Points on a hilly landscape, in no order, each with its height.
A ball rolls from a point to whichever of its 2 nearest points has the largest drop for the distance, and stops where none of them is lower. Distance is the straight distance between rows; heights are no part of it.
(505) h=50.5: [145 101 168 118 127 159 150 114 108 123 156 105  88  88  94  96  93 142
 129 108  83]
(341) h=43.2: [148 151  87 184  82 127 118 123 101  58 111 160  95 122 148 111 150  87
 139 158 102]
(273) h=35.3: [145 193  76 175 106  56 116 144 118 133 157 161  78 134 159 182 130 119
 140 182 140]
(1054) h=59.1: [133 100 155 180  92 160 114 121 112 111 108 140 175 102 128  66 132  96
 147 102  96]
(133) h=46.9: [ 99 163 149  76  88  69  83 156 123 129  89 125 130 132  51  61 125 168
 114  91 141]
(962) h=51.8: [155 109  76 130 146 140 136 159 177 130 114  98 100 140 158 154 144 100
  72 169 153]
(816) h=28.4: [123 131 184 103 142 153  99 127 110 118 120 103 158  85 133  79 109 115
  91 118 157]
(1065) h=53.4: [168 108 159 188  96 138 160  85 119 103 161 100 125  98 167 123 158 112
  98 101 134]
(226) h=17.8: [124 220  67 101 148  58 132 115 120 113 147 146  98 150 143 168 174 101
 103 141 113]
(610) h=53.6: [134 144 131 167 118 103 158 126 120  82 128  87  73 112 121 119 153  69
  86 173 158]
(174) h=38.5: [115 101 140 129 121 152 110 135 154 134 131 158 158  93  54 122 104 105
 147  84 105]
(518) h=49.2: [125 115 196 148 176 150 118 152 152 115 156 124 143 130  61 110 129 143
 120 139 134]
(619) h=58.9: [121 138 119 105 124 149 130 145 125 189 150 159 142 176 160 165 153 143
 183 159 141]
(520) h=54.6: [146 108 141  65 144 127 109 148 137 133 142 124 127  91  97 103  77 149
 134 115  63]
(304) h=46.0: [ 98 154 120 134 177 117 186 112 159 198 114  98 147 126 126 169 173 114
 117 189 109]
(951) h=41.0: [116  66 160 119 144 100  91 128 151  88 119 100 147  94  91 121  90 154
 121  56 107]
(817) h=35.5: [123  52 126 111 152  92 144 160 114 115 126  83 140 101 112 128 101 130
 122  75  90]
(832) h=57.0: [154 168 126 173  79  91 136 115 151  67 119 117  61 128  96 160 133  66
  85 137 173]
(276) h=40.2: [147 189  95 118 108  97 169 104 106 181  92 127 112 102 146 190 153 110
 122 194 141]
(1107) h=62.0: [135  91 103  76 145 117 121 123 142 154  77 154 171 142 134 186 129 170
 124 172 157]
(1042) h=9.7: [135 125 133  98 127 192 130 144  87 104 103 126 132 171 114 110 159 117
  99 129 138]
(797) h=22.8: [129 134 137 125 175 129 167 169 138 148  90 148 106  83 144 172  85 136
 134 104 166]
(419) h=72.1: [181  76 139 129 123 145 104  68 126 108 156 107 147 159 149  75 120 162
 103  59 155]
(187) h=56.6: [177 138 167 189 147 177 143 134  91  81 123 113 140 131  89 116 150 146
 119 122 117]
(251) h=12.2: [ 73 126 162  93  70 130  84 158 178 149 100 132 147 133 135  93  66 156
 145 128 172]
(19) h=29.5: [159  74 131 112 154 132 159 132 105 107 123  99 101 138 137 119 146 120
 108  62 111]
(750) h=51.5: [130 152  93 136 146 103 183  44 161 199 134 144 130 144 126 189 180 121
 117 189 127]
(188) h=63.5: [138 123 131 142 114 155 154 171 100 153  98 111 139 174 148 116 107 103
 167  87 115]
(533) h=10.5: [118 129 120 156 164 157 116 151 107 145  88 110 103 108 181 167  88 116
 161 115 152]
(367) h=31.4: [113 212 107  79 129  77 144 115 103 128 117 118 105 126 163 212 174 117
 111 193 134]
(378) h=64.8: [117 129 110  62 156  97 125  92 156 181  89 140 179 143  97 154 112 189
 138 158 113]
(369) h=56.7: [105 134 126 141 159 107 158  59 158 230 139 145 162 179 152 158 173 160
 141 151  99]
(1040) h=56.3: [ 91 160 109 114 207 115 125 124 127 151 128 194 200 151 114 130 146 155
 129 129 147]
(992) h=56.8: [180 127 158 146  71 150 122  73  96  77 148  81 104 112 192 139 132 155
  94 100 128]
(317) h=41.7: [146 148  82 118 165 148 128 118  98 146 126 141  48 108 122 135 118 109
 136 156 134]
(576) h=69.6: [101  92 135 123 122 169 103  77 105  92 159 110 157 121 140 120 132 133
  96  54 147]
(868) h=32.3: [134 124 126 125 115 202 142 141 149 108 145 155 128 132 104 125 119 118
 136  95  90]
(294) h=46.1: [160 170  95 109  82 140 143 135  98 123  83 146  93 118 176 158 119 119
 133 177 144]
(244) h=61.6: [138 127  93 147 110 153 150 185 118 166 144 140 126 162 143 157 140  99
 152 106 146]
(443) h=60.1: [146 193 127 159  85  45 149 144 168 113 146 123  78 134 115 137 126  58
 122 153 137]
(461) h=47.1: [106 168 102 166 137 107 163 132  96  85 103 154 116 124 146 133 151 120
 126 173 114]
(856) h=39.1: [103 152 147 109 149 160  64 140 133 168 123 110 161 103  97  94 106 125
 133 137 155]
(239) h=43.5: [ 95 128 138 139 112 116 163 157 135 160 117 169 188 130 100 107 111 157
 172 164  84]
(106) h=27.8: [ 78  97 116  78 104 128 104 142 127 163 108 130 141 145 147  92  65 131
 166 134 136]
(198) h=24.2: [109 126 139  94 155 167 119 143 135  95 106 149 123 143 122  95 144 119
 153 116  93]
(144) h=45.2: [140 101 143 142 130 168 117 131  84 121 143 109  70 141 178 111  79 146
 112 147 159]
(1044) h=24.4: [129 110  93 165 132 110 110 153 125 116 165 184 157  91 167 156 138 120
 131 145 152]
(380) h=40.0: [ 99 129 143  51  56  75  71 170 129 140 134 130 127 136  92  82 106 140
 144  86 138]
(640) h=46.5: [120 135 146 122 185 131  63 153 165 140 127 153 184 112 120  95 147 114
 148 151 152]
(8) h=58.3: [121 136 131 137 126 124 164 145 118 129 138 115  79 158 143 189 160 121
 168 168  96]
(191) h=31.2: [105 149 140 111 167 148 158 153 179 173 114 152 158  67 145 136 108 124
 133 102 155]
(99) h=56.5: [131  91 191 188  85 156 142  77 107  90 142 103 159 116 145  85 135 127
 127  95 106]
(235) h=47.0: [ 95  79 172 131 113  81  83 109 144  85 159 100 127 139  78  94  89 169
  84  42 163]
(735) h=29.1: [ 62 153 153  72  80  96  94 157 162 142  95 171 164 140 106 103  93 169
 165  97 122]
(705) h=58.8: [ 84 111 113  86 141  99  84 130 188 134 119 113 126 105  92  79  71 151
 122 110 101]
(1098) h=61.0: [ 85 109 117  96 155 105 144  76 197 188 101 139 178 133 130 148 146 160
 136 148  72]
(648) h=54.9: [105 133 139 106 120 120 129 105 145 194 114 192 180 143 185 119 156 146
 169 178 143]
(142) h=59.0: [145  74 121 106 112 135 129 160 114 123  86 124 145 128 125 194 139 131
 102 142 155]
(695) h=22.3: [161 115 115 114 119 138 136 140  86 118 116 124  92 167 104 116 176  74
 140 126 141]
(843) h=54.7: [144 140  88 141 184  94 146 134 164 171 124 108  87 149 176 153 153 103
 121 186 154]
(94) h=49.5: [138 135 125 122  72 150 143 130 106 101 124  97  63 153 165 145 112 113
 112 168 135]
(262) h=36.6: [142 104 110 106 166 126 130 127 132 164 126 135 117 114 107 125 132 124
 143 163 133]
(448) h=32.1: [ 98 181 115 170 151 124 135 146 111  84 120  86  91 160 115 178 177  79
 109 136 122]
(740) h=22.7: [128 133 123 175 143 162 108 136  91 103 113 102  98 123 131 173 141  99
 137 118 127]
(464) h=51.6: [157 118 141 102 101 161  81 140 158 115 134  96 188 103 101 121  98 147
  90  90 117]
(611) h=74.5: [157  99 163 140 128 155 129  31 158  97 151 111 152 145 168 112 123 194
 156  47 163]
(80) h=61.5: [161 109 160 151 132 129  89 151 111 129 130 127 151 122 119  71  95 122
 156  98 109]
(507) h=44.3: [126  61 185 113 125 134 124 149 166 100 164 105 128 152 101 112 129 146
 112 122 117]
(452) h=67.1: [141 108 132 122 100 147  80  97  87 121 167 147 174 104 101 125 110 144
 130  50 137]
(471) h=64.3: [118 107 141 121  98 120  80 139  77 155 166 134 174 113 100 108 113 147
 165 114 103]
(382) h=54.5: [ 84 157 103 141 194 123 167 105 110 151 123 168 153 132 116 161 157 148
 164 155 107]
(430) h=30.8: [131 102 137 162 103 155 125  99  78 115 158 117 104 170 134  89 162  78
 120 102 123]
(964) h=30.2: [120 144  80 159  91  95 144 151 135 140 181 155 101 115 195 149 138  87
 119 174 158]
(945) h=46.2: [158 141 130 130 149 158 160  96  77 128 131  94  52  89 128 107 117 104
 106 126 111]
(728) h=53.1: [127 127 154 176 180 133 143 147 122  91 137 122 139 113  98 100 141 115
  95 168 146]
(12) h=49.8: [ 76 147 147 110 125 103 149 133 155 191  95 174 203 177 145 108 114 179
 189 159 134]
(681) h=37.9: [110  98 165  75 113 122 114 153 152 111 145 148 144 132 117 138  99 188
 139 156 131]
(1031) h=62.7: [193  83 142 177 108 167 111  29 100  97 122 110 138 129  94 110 147 151
 134 102 119]
(834) h=37.8: [108 129 176 108 110 130  94 114 127 118 121 105 156 113 121  48  82 139
  98  55 149]
(919) h=50.8: [110 175  88 141 135 125 163 119 146 136 133 192 139 154 156 143 170 141
 128 171 126]
(845) h=56.4: [156 112  82 131  96 149 134 159  93 107 132 108 141 144 141 163 113 128
  81 122 104]
(613) h=51.9: [114 163 125  89 208 112  99 139 135 146 128 149 182 107 123 111 179 143
 144 146 110]
(711) h=59.6: [178  93 182 158  66 142 144  50 108 125 136 100 170 123 109  78 116 158
 167  83 127]
(675) h=30.0: [136  80 121 157 126 150  93 118 136 100 163 163 120  82 149 116 135 100
 122 113 154]
(1000) h=39.5: [101 153 128 148 163 122 164 154 117 139 137  87 150 120 125 171 182  93
 110 143 117]
(547) h=34.7: [141  72 108 173 129 153 135 113 134  97 142  89  99 144 155 116 112 138
 120  60  96]
(933) h=28.9: [ 93 125 141  86 133 150 111 147 198 157 114 145 160 131 142 134  84 174
 142 176 159]
(353) h=54.8: [131 164 124 137 101  94 167 114 149 109 133 123  56 141 113 156 162 127
 140 222 120]
(354) h=30.1: [190 100 140  99 149 112 141 145 118 125 122 143  82 119 100 139 161 102
 145 132 167]
(627) h=27.6: [144 194  74 101 181 103 159 153 127 105 135 136  77 145 156 150 164 102
  93  98 119]
(597) h=40.9: [110  82 138 163 114 174  78 125  99 119 129  99 111 161 164  94  84 132
 146 103 154]
(580) h=50.7: [131 198  87 113  90 100 159 137  96  98 110 141  79 147 111 153 135 120
 120 194 112]
(552) h=54.0: [119 110  76 123 137 132 126 161 105 124 138 149 163 133 132 147  95 157
 119  93 103]
(1109) h=33.7: [153 141 107 133 155 117 173 143 104  81 127 122  83 116 130 135 155  98
  85  67 123]
(30) h=45.1: [ 80 131 133 109 142  91 114 120 144 157 161 174 164  88  62 126  97 154
 161 114 105]
(1013) h=50.3: [ 79 133 112 126 171 141 137 138 153 155 148 147 153 111  96 171 108 166
 134 125  89]
(220) h=37.1: [ 96 116 142 104  86 140 153 141 121 165 109 116 142 128 115  92  90 140
 185 171  99]
(267) h=45.3: [133 157 183 118 101 176  98 137 164 143 114  88 179 129 125  63 116 132
  90  47 123]
(240) h=48.4: [138  68 127 126 149 143 107 152 153 116 141  79 118 146 138 117 122 128
  86 142 138]
(455) h=50.1: [169 156 130 192 102 130 135  76 118  97 136 102  59 104 129 104 127 103
 106 129 128]
(74) h=57.2: [179 162  99 136 123  58 170 150 161 160 141 125  73 156 146 152 157  83
 124 173 153]
(138) h=39.7: [159 160  79 176 107 109  96 161 122  72 127 164  75 126 169 168 129 104
 145 149 129]

Where does a ball stop that starts at each point below?
(1098) | (533)
(142) | (1042)
(832) | (1042)
(520) | (1042)
(188) | (251)
(419) | (1065)

Call two points neighbours if one is among the 2 nearest of the other. Go from one point of each pair to the other, from neighbour to neighbour, staying as low as possible. Name the highest point that can't be avoided.
(19), (816) | (235)
(533), (1042) | (1013)
(19), (226) | (1109)
